Each scene shows the same named points in several views. A view is turned or mirrored, shifted and resized as a whole, has a little noise and may leave points out.

Scene 1
View 1
(44): [-3  5 -1  0  2 -5  4  0 -6  3  0 -6  2 -3  7  4 -6 -2 -3  4  2  2  2 -1
 -5 11  3  1  0]
(233): [  0   2   3   3  -4   1  -8   6  -5   4  11  -4   6   6   3  -9   6  -1
   2  -5  -3   3   1  -5   4   7 -12 -13   6]
(146): [-1  5 -1  4  6  0  2  7 -4  0 -2 -5 -5 -2  2 -8 -2  3 -6  0 -1  5  3 -2
 -6  6 -5 -5 -3]
(167): [-2  3 -5  4  3  0  6  4 -4  2 -6 -7 -1 -5  5  2  1 -5 -2 -3  2  0  3  0
 -3  8  0 -1 -2]
(153): [-3  3  3  3  3  3  4  2 -7  3 -2 -5  0  7  2 -7 -1 -1 -4 -6  1  2  4 -3
 -4  3 -2 -5 -1]
(229): [ 2  2 -1  6  1  1  4  5 -6  4  2 -4  1 -4  1 -8  1 -1 -2 -3 -1  1  2 -2
 -1  7 -8 -9  2]
(102): [ 0  1 -5  9  1  3 12  5 -7  6  2 -4  1 -3  5 -6  2 -9 -2 -6  2 -2  5 -3
 -3  3 -6 -5  1]
(36): [ 0 -1 -9  3  4  7  1  7 -3 -2 -5 -6  4 -3  5  6  8 -3  3 -6  1  1  0 -1
  2 12 -2  0 -2]
(208): [ -3   7   3   3  -4  -7  -4   6  -3   6   5  -6  -1  -2   6  -5   0  -4
  -3   1  -2   2   3  -1  -1   5  -7 -10   2]
(31): [-2  7  2  5  0 -7  8  3 -6  7 -3 -7 -4 -8  4 -5 -6 -4 -7  2  2 -1  5  1
 -5  4 -2 -6 -1]
(63): [-2  6  1 -3  5 -5 -2  1 -5 -2  2 -5  2  0  4  1 -7  7 -5  7  0  6 -1 -3
 -5 15  1 -1  0]
(196): [-3  6  1  1  1 -5  4  1 -6  4  3 -5  0  0  6 -3 -6 -2 -5  3  1  2  4 -2
 -6  7 -1 -3  1]
(249): [-4  4  1  6  0  1 -3  9 -1  3 -7 -8 -5  2  2 -7  8 -3 -2 -8 -2  1  5  1
  1  0 -8 -9 -4]
(144): [-3  3 -1  2 -3 -1 -1  3 -4  5 -1 -6  5  0  5  3  4 -6  2 -4  1 -1  2 -1
  3  8 -3 -6  2]
(83): [ 1  2  2  2  3 -1  3  2 -8  2  0 -5  2 -4 -1 -4 -4  3 -3  0  1  1  0 -2
 -1 12 -4 -6  2]
(76): [  0   0   5   3  -1   4  -3   4  -6   3  -3  -6   4   2  -3  -5   5   1
   2  -9  -1  -1   0  -1   6   9  -7 -11   1]
(6): [-1  5 -3  3  1 -4 -3  7 -2  2  7 -5  0 -2  7 -4  1 -1 -3  3 -2  5  2 -3
 -3  9 -7 -6  1]
(254): [-3  4  1  2  0  0 -5  6 -3  2  3 -6  0  6  5 -6  4  0 -2 -3 -2  5  3 -4
 -1  5 -6 -8  0]
View 2
(153): [ 1 -3  2 -4  0 -2  2 -4  6  2  1  5  2 -1  1 -1  4  1  4 -9 10  0 -3  0
  3 -7 -1 -1 -9]
(102): [ -1  -3   6  -6  -3   2   4  -2   1   0   8   2   5  -4   7  -4   6  -2
   4  -3   4  -6  -2   0  -1  -8  -4 -14 -14]
(44): [ -3   4   5 -17   1  -9  -3   0   5   2   8   8   4  -8   8  -1   2  -2
   2 -10   7   2  -3  11   6   0  -6   1  -8]
(254): [-2  1  1 -1  2  4  1  1  7  0 -2 -1  3  2  7  1  5  5  4 -9  9 -5 -4  5
  2  0 -5  2 -7]
(208): [ -1   7   5  -2   5   1   3   4   4  -4   3  -3   6  -3   8  -4   4   3
   4 -12   8  -4  -6   9  -1   1 -11   0  -7]
(31): [  1   6   8 -10   4  -7   4   2   2   0   6   2   5  -9  -1  -9   6   1
   5 -13   7   1  -7   7   1  -7  -8  -7 -10]
(167): [ -3   1   2 -14  -3  -3   0   1   4   1   7   6   2  -4   5  -5   9   1
   3  -6   2   0   0   7   4  -5  -2  -6 -12]
(144): [-1  3 -2 -6 -4  0  1  5  2 -7  7  6  4  0 10 -3  5  1  1 -7  4 -3  1  7
  1  0 -5 -2 -6]
(196): [  0   3   8 -10   3  -6   0  -2   5   3   6   4   5  -7   5  -3   1  -1
   4 -11  10   0  -5   7   3  -3  -8   0  -8]
(36): [ -8  -2  -4 -14  -6   2  -3   3   5  -1   5   6   0   1  11   2  12   4
  -1  -1   0  -4   3   6   5   0   2  -8 -11]
(83): [ -4   3   1  -9   7  -5   1   0   6  -1   4   5   2  -6   2   3   2   4
   0 -10  11  -1  -3   2   4  -2  -7  -9  -7]
(6): [-6  4  5 -7  5  2 -1  1  6  1  2 -3  4 -4 10  1  5  4  3 -8  8 -5 -6  9
  2  2 -9 -2 -9]
(233): [ -4   0  -1   7   6   9   1   2   5  -7   0  -4   5   4  13   7  -1   4
   1  -7  13 -11  -4   1  -1   5 -10  -1  -4]
View 3
(63): [ -4 -11 -20   3  -2   2   8  25  -7  -7  13  -2  -7  13  12   5   5   0
  12   1  19   1  -6  14 -15   2  10   2   7]
(229): [ -4  -7  -1  -8  -4   3   7   8   4 -10  -7  -4   2   1   7  -1  -9   0
   0   7  11   4 -10  -1   0   9   0  -3  -1]
(36): [-12   4   2 -11 -21  12   0  13   0  -6  -9  13  -3  -4  15   3   4  -6
  -3  -1  23   5   8   9  -4  16   3  10   3]
(208): [ -4 -11  -3   0   2  -2   7  -1   3 -10  12 -12  -6   5   3   8  -7  -1
  -4  -2  13   4  -6   0   2   8  -1  -6   4]
(233): [-17  -3 -11   3   3  -4  11 -10   3 -12  -5 -10  -7   8  -1  -5   0 -10
  -2   1  15   3 -10  -5   3  22  -9  -8 -11]
(144): [ -1   1  -1  -7 -10   4   8   1  -4  -7   1  -4  -5  -5   7   8  -2  -8
  -3  -8  20   6  -1   4  -4  14  -4   6   2]
(31): [ 11 -13   3  -9  -2   2   7  14  -1  -8   8 -10   1  -5   8  11 -17   7
   1   2   9   5  -8   4  -4  -5   4   0  10]
(254): [-13  -5 -10   2  -3   1   8   1   1 -11  -2  -5 -11   1   3   4   0  -3
  -1   6  17   3   0   3   1   4  -2  -5  -3]
(249): [-10  -6   5  -4  -5   5   4  -1   1  -9 -12  -1 -12 -10   2  13  -1  -1
 -14   7  14   5   0  -4  10  -6  -2  -7   0]
(6): [-10 -10  -8   0  -3   1   4   6   7 -10  10  -4  -5   9   8   2  -4   1
   0   4  15   3  -2   6   0  11   2  -3   4]
(76): [ -7  -1  -2  -6  -4   2  11   4  -9  -7 -20   0  -5  -2   1   5   6 -11
  -4  -2  16   4 -12  -5   0   9  -4  -2  -9]
(196): [  4  -8 -12  -4  -3   3  10  12  -1 -10  11 -10  -3  -1   9   5 -13   3
   7   4  15   4  -3   9 -10   1   3   2   5]
(167): [  1  -2   2 -11 -15  10   3  15   0  -8   0   4  -1  -8  14   8  -8   1
  -1   2  17   5   4   8  -5   3   3   8   7]
(153): [ -2  -3 -12  -4  -5   6  12   8  -3 -12 -10  -6  -7 -11   4   5  -8   0
   4  10  16   5  -2   5  -5  -6   0   0  -5]
(146): [ -6 -13  -7  -2  -2   4   4  18   4 -10  -3  -1  -3   1   9   6  -7   7
   2  13  11   2  -4   4  -1  -7   7  -5   4]
(102): [  0  -1   3 -15 -12   7   6   4   8 -11  -7  -4   6 -13   9  -2 -22   3
   0   9  13   6   0   3  -1  10  -3   4  -1]
View 4
(153): [ -6  -1   1  -8   2  -3  -6  -5   1  -3  -2  -4   5  12  -8   2   5  15
   1 -11   2  -8  -6  -3   3  -7   3   5  -2]
(233): [  3   0   4   5   1  -5  -5   6  -6  -3 -13   5   9   5  -8  -3   8  16
   1   3 -12 -20  11   6   5  -7  -4 -10   5]
(102): [ -5   4   3  -6  -7  -8  -4   3   4   1  -3 -14   0   7 -16   0  13  10
  -9  -8   8  -5   3   2   0 -12  -3   9   1]
(208): [  3   2  -8  10  -4   1   0   3   3   0 -15  -3   5   5  -2   2   8  16
  -2   3   2 -11   2   0   4  -5   6  -2  -1]
(167): [ -6   3  -3  -4  -4  -3  -2   0   2  -3  -3 -11  -3  15  -8   3   7   2
  -7  -5  12  -1  -5  -5  -4 -10   7   6   7]
(36): [ -6   5   2  -7   1  -5  -3   4  -6  -7   0  -5  -5  18  -8   4   6  -7
  -8  -2   6  -6  -1  -3  -8 -12   3   0  21]
(249): [ -1   7   4  -2   7   4  -3   7  -1  -2  -6 -12  -7   9  -2  -2   2  20
   5   1   1 -16  -3  -1  -1  -6   5  10   7]
(44): [ -4  -2 -13   3  -7  -3  -1  -7   3  -4  -8  -1   7  16  -5   7   7   0
  -8  -7  13   2  -7  -8   1  -8  10  -3   1]
(83): [ -9  -1  -2   1  -7   0   2  -5  -4  -6  -5  -2  11  13  -8  -4   7   6
   2  -5   3  -1   0  -3   5 -11   6  -3   0]
(254): [  0   2  -2   0   5  -2  -3   0  -1  -3  -9   0   5   8  -2   4   3  14
   1  -2  -3 -15  -1   2   3  -7   3  -2   6]
(63): [ -5  -3 -14   4  -3   2   4 -12  -1  -7  -8   6  17  15  -1   8   0   0
  -1  -6   5   0  -8  -3   5  -9  13 -10   3]
(6): [  1   3  -7   6  -2  -1   3   0   1  -1 -11  -2   8   7  -4   7   5   8
  -3   0   3  -9   1   6   3 -11   4  -4   8]
(146): [ -5   4  -4  -2   0   4   5  -6   2  -2  -4 -10   9   9  -3   3  -1  12
   4  -5   5  -4  -7   4   5 -13   7   6   2]
(229): [ -5   3   2   0  -6  -2   2   1  -1  -2  -6  -9   6   8 -10  -4   8  11
   0  -2   2  -6   4   4   4 -12   1   2   3]
(76): [ -7   1   8  -2   1   1  -5   4 -11  -8  -6  -2   1  13  -7 -11   7  12
   7   0  -6 -11   4  -6   1  -6   3  -3   6]
(144): [-1  0 -2  2 -3 -4 -7  5 -3 -5 -9 -1 -4 13 -7  0 11  6 -6 -1  4 -9  2 -8
 -3 -4  5 -3  6]

In a view up to two points have been moved. Name them for each view, in the order of its rows, or write -.
view 1 | -
view 2 | (233)
view 3 | -
view 4 | -
